Each row is a point on a tangle of strands that fork, close into loops and nearly touch. The rows are in no order.
Points whose rows are less than 101 apart are linked; no others are. Some points are linked to none.
zekub: 57	-4	-19	-5	51	7	-27	66	-9	17	-7	-16	43	-21	8	3	-52	14	26	8	21	27	23
Geveb: -11	27	-23	64	16	20	12	-57	32	-42	-13	20	-22	20	-26	-25	16	6	0	-1	-50	-71	0
Mol: 5	-24	-2	-44	-2	80	31	-72	9	-7	-26	-17	-16	11	-17	47	58	-33	-2	33	-8	15	-26
kaget: -4	50	-17	37	29	-51	-1	25	28	-28	28	56	9	31	-9	-20	-11	36	-7	-33	-49	-59	3
Fam: -7	-9	-9	42	0	-45	-6	-15	19	-29	-20	14	28	19	2	-25	-24	56	23	15	19	-21	-10
zute: 10	20	-24	7	15	32	10	18	27	-33	-21	12	11	25	-22	-4	5	-26	27	-14	-35	-17	20
vepen: -34	4	35	-24	-39	-3	-25	29	-34	55	47	-27	-19	-49	42	8	9	-35	-50	-9	-10	23	-4
foz: -47	-25	-13	-9	-57	-60	-13	47	24	-20	17	-24	45	-14	26	-7	-26	-18	2	42	9	8	7
resel: -39	3	10	-4	-54	-91	8	6	13	-27	18	8	15	19	21	-12	-11	44	-22	-7	26	4	-14
Mise: -42	-54	24	34	-59	-43	16	-24	0	-17	-18	10	-18	-10	0	-55	-7	-9	22	28	62	4	-10
lafa: -16	-15	2	-47	20	21	-25	-80	9	12	12	-21	37	-15	8	42	5	39	15	88	7	-27	-48
Teb: 39	41	-20	18	62	-11	-30	20	3	-11	2	13	37	21	-7	6	-29	59	10	-13	-22	-39	1
rasi: -26	-51	44	0	-12	-53	-8	-5	-67	44	15	-5	-24	-36	10	-38	-28	-13	23	32	70	30	-16
Segu: 43	8	18	4	32	-21	-20	14	-26	13	4	5	4	4	7	6	-22	62	-8	-20	45	14	-3
Kubob: -22	-48	35	-57	-7	-25	-5	-27	-56	59	27	-8	-34	-25	9	18	27	-20	-1	34	50	60	-15
zuzit: 3	12	-11	47	10	-33	28	59	27	-13	-21	59	-28	23	-28	-54	-7	-2	2	-42	-2	-22	26
Doru: 59	17	-33	-48	42	52	13	6	-1	-15	-12	-9	38	43	-17	54	19	-12	34	-4	-27	30	7
zifuz: -2	26	20	9	-22	-58	20	8	-6	-19	1	36	-37	31	-6	-18	1	42	-32	-61	23	10	4
gumos: -21	26	-31	30	0	-47	14	8	40	-60	12	47	23	37	-16	-22	2	14	28	-5	-54	-43	5
Vorok: 7	44	-3	-58	15	23	-16	-16	-6	8	36	-30	32	10	19	71	18	23	-42	6	-41	-16	-30
sugez: 45	-10	-25	4	30	59	-8	53	-2	23	-31	-14	17	-23	-13	-7	-25	-55	32	-12	-13	36	36
Fiko: -23	-18	12	-48	-15	47	16	-84	8	0	-7	-10	-14	1	-7	46	54	-5	-11	47	2	-3	-37
gog: 6	5	28	53	19	-8	-10	18	-4	16	-1	24	-40	-18	3	-37	-19	28	-28	-39	30	-31	8
puvir: 35	-4	-3	20	16	-13	25	-33	-6	-27	-45	30	-17	50	-33	-11	9	60	28	-25	30	17	-5
Lokik: 9	6	-16	48	19	31	23	-61	19	-40	-43	15	-25	24	-36	-17	19	15	21	-1	-21	-42	-3
noko: -45	-20	1	8	-60	-85	-6	27	13	-23	13	-3	28	-3	25	-21	-27	10	-10	19	34	6	-3
lugos: -14	-2	-18	77	16	-36	18	38	40	-22	-22	52	-7	11	-20	-61	-16	18	7	-12	-2	-40	14
feni: -27	-11	-13	-57	-56	-9	1	38	-2	21	23	-32	18	-17	13	31	14	-54	-14	15	-23	53	17
zukeb: 14	-19	-11	48	24	43	14	-42	18	-32	-53	2	-12	3	-24	-25	0	5	38	19	5	-29	1
rizir: -32	-42	-12	-42	-42	32	9	-5	29	-2	-11	-34	22	-18	-1	21	17	-54	21	71	-5	25	3
peki: -21	42	-34	-28	-15	-18	-4	13	42	-61	35	4	56	33	6	24	6	-25	30	16	-80	-38	6
Panar: -18	13	26	-8	-42	-69	7	5	-15	-4	22	10	-18	15	17	-4	-3	46	-40	-34	32	14	-6
mufon: -9	56	-5	11	20	9	-24	68	20	17	28	9	21	-9	22	-5	-23	-19	-32	-45	-45	-33	24
rizek: 3	1	6	80	36	-8	0	-3	15	-4	-22	39	-25	-7	-10	-47	-19	49	-5	-21	15	-55	2
gef: 26	-5	-22	-41	12	55	28	-34	7	-18	-23	-16	10	32	-20	46	37	-14	20	17	-16	21	-7
Tovor: -3	4	27	-6	-9	75	0	-15	-12	31	1	-23	-30	-30	21	9	29	-52	-39	-19	-16	14	-8
Dizig: -30	23	-41	-20	-18	-22	-3	-31	41	-51	19	-22	63	28	-1	27	7	9	29	57	-59	-45	-9
dis: 43	59	-19	17	62	-15	-15	39	10	-6	15	52	7	30	-23	-4	-6	37	6	-48	-50	-52	5
nez: 5	-9	-37	54	25	-50	-18	-7	34	-36	-23	19	53	23	-6	-32	-41	66	49	32	-5	-31	-8
laba: -4	-29	9	10	-24	-13	-11	46	-34	33	5	-14	-24	-42	7	-19	-23	-37	-2	-18	15	29	22
Zefo: -35	26	-13	64	3	-4	4	-50	31	-33	14	13	-9	4	0	-19	2	17	-20	2	-43	-78	-2
zari: 0	3	-17	23	5	70	-11	47	21	28	-19	-23	16	-44	4	-24	-19	-81	7	-10	-37	4	30
tuk: -31	13	2	27	-6	56	-1	-17	27	-14	-4	-20	-6	-16	16	-3	9	-36	-19	5	-36	-45	-2
Kaza: 6	1	21	8	5	97	18	-41	-7	9	-25	-15	-46	-12	-1	0	37	-53	-28	-26	-15	-5	-14
Fus: 39	6	-22	-48	17	20	-2	37	-3	2	2	-20	38	20	-1	40	-1	-18	17	0	-6	46	18
fupot: -25	-20	32	-35	-37	-51	-23	39	-65	61	50	-18	-25	-42	34	17	0	-15	-35	-15	20	50	-2
tir: -26	-28	-25	-38	-57	-38	-3	55	6	-1	14	-35	36	-15	10	13	-16	-48	11	32	-7	42	23
Zumot: 20	12	-1	-7	3	-1	-28	69	-28	50	18	-15	4	-35	16	3	-30	-28	-23	-41	-7	34	29
bidaf: 33	-34	1	13	28	40	20	-75	-5	-17	-50	-3	-6	13	-21	-1	12	34	49	34	36	1	-18
Sos: -6	25	33	26	-5	-7	-13	33	-12	29	20	11	-50	-22	16	-20	-11	5	-60	-65	12	-11	12
subi: 9	46	-13	-34	28	13	-36	11	3	6	36	-33	57	1	27	54	-11	29	-24	12	-43	-29	-16
Fuvad: 26	39	-17	-5	45	-2	-39	8	2	-8	23	-21	53	6	13	34	-25	50	-1	11	-28	-37	-9
sare: 4	-23	1	43	-11	14	2	46	-16	40	-25	10	-52	-45	-16	-48	-19	-56	-2	-44	8	12	35
nas: -51	30	3	31	-14	20	1	-31	28	-22	20	-13	-5	-11	22	0	9	-12	-37	2	-44	-65	-8
poka: -10	19	-28	-39	-8	-16	-8	-41	22	-27	18	-25	56	24	1	42	10	35	10	54	-34	-27	-20
zoses: 31	-30	19	-2	22	33	-5	-4	-26	19	-8	-16	-12	-26	6	-4	-8	-6	19	19	40	21	-5
kapa: 24	-22	24	-39	2	36	24	-37	-31	30	-1	-6	-47	2	-3	34	52	-23	-23	-13	33	51	-9
zelo: 4	-38	41	-47	7	12	11	-51	-44	44	12	-2	-45	-11	3	22	43	-13	-10	19	55	51	-18
Sofed: -4	3	-13	-69	-25	2	12	18	5	1	18	-25	23	19	5	51	24	-19	-8	12	-11	48	5
zel: -34	-38	34	-53	-29	-54	-14	7	-63	63	44	-11	-24	-34	23	18	10	-17	-16	19	37	56	-13
Gav: -27	11	-12	44	4	71	2	23	41	6	-20	-7	1	-28	3	-29	-5	-74	-7	-10	-43	-32	24
muka: -14	36	-29	-12	-11	-36	3	30	41	-62	22	34	41	36	-5	5	3	-9	34	-6	-63	-30	11
geku: 9	1	18	-37	-28	36	42	-37	-19	4	-6	-4	-55	19	-12	27	58	-30	-34	-35	8	49	-1
Zuzof: 5	1	-8	43	-3	15	20	49	15	10	-29	31	-46	-4	-32	-52	-4	-41	-5	-53	-5	-5	38
zozed: 18	3	10	19	-13	-41	30	-10	-6	-27	-31	36	-35	44	-29	-24	4	46	2	-45	37	24	6
zokug: 30	30	12	5	16	14	-16	57	-26	49	11	6	-28	-19	4	-6	-15	-16	-44	-75	-5	22	26
fopa: -48	-51	43	11	-51	-48	0	-16	-29	11	5	-4	-29	-25	6	-46	-12	-19	13	33	61	12	-13
tob: 18	-43	39	14	15	-44	-9	-8	-54	33	0	10	-19	-19	4	-45	-38	27	32	14	88	30	-12
laso: 49	-17	-7	3	27	17	23	-42	-11	-22	-44	9	-5	37	-30	10	14	44	36	-1	31	26	-4
mevu: 36	-10	-23	7	43	40	-28	56	7	14	-12	-30	41	-43	12	-8	-51	-22	33	24	-1	10	23
Potek: -21	-32	7	45	-20	-31	7	-17	18	-29	-24	13	3	3	2	-43	-19	26	21	20	37	-15	-4
Rifil: 28	-22	28	9	5	-59	-17	10	-38	20	4	15	-3	-2	12	-20	-30	58	2	-13	76	29	-6
tifa: -20	-3	28	-30	-28	39	-7	-1	-24	45	22	-26	-25	-36	24	15	28	-50	-39	-4	-10	27	-9
debe: -21	-25	-4	-57	0	32	-4	-109	14	-1	-4	-8	15	2	-10	49	33	27	10	81	4	-18	-50
bugap: 65	2	7	-6	57	-4	-32	41	-31	27	5	-7	20	-15	13	15	-39	48	7	-10	43	28	9
pap: 0	42	-15	-49	-4	-4	9	-51	5	-22	19	-14	17	38	-9	53	31	29	-15	8	-44	-19	-25
Lita: 9	-1	5	-2	-18	63	45	-39	2	-23	-38	3	-54	24	-27	3	42	-39	-5	-32	-5	16	2

How many points has the smallest loop of links through each point below? Write - if it is on no loop.
muka => 12
gef => -
Zuzof => 10
geku => 11

Name the points in between on the shortest way along the links from the first point to the second, in order.
feni; Lokik => tir, foz, noko, resel, Panar, zifuz, zozed, puvir, laso, bidaf, zukeb
vepen; geku => tifa, Tovor, Kaza, Lita
zekub; Potek => bugap, Segu, Rifil, tob, rasi, fopa, Mise
gumos; subi => kaget, dis, Teb, Fuvad
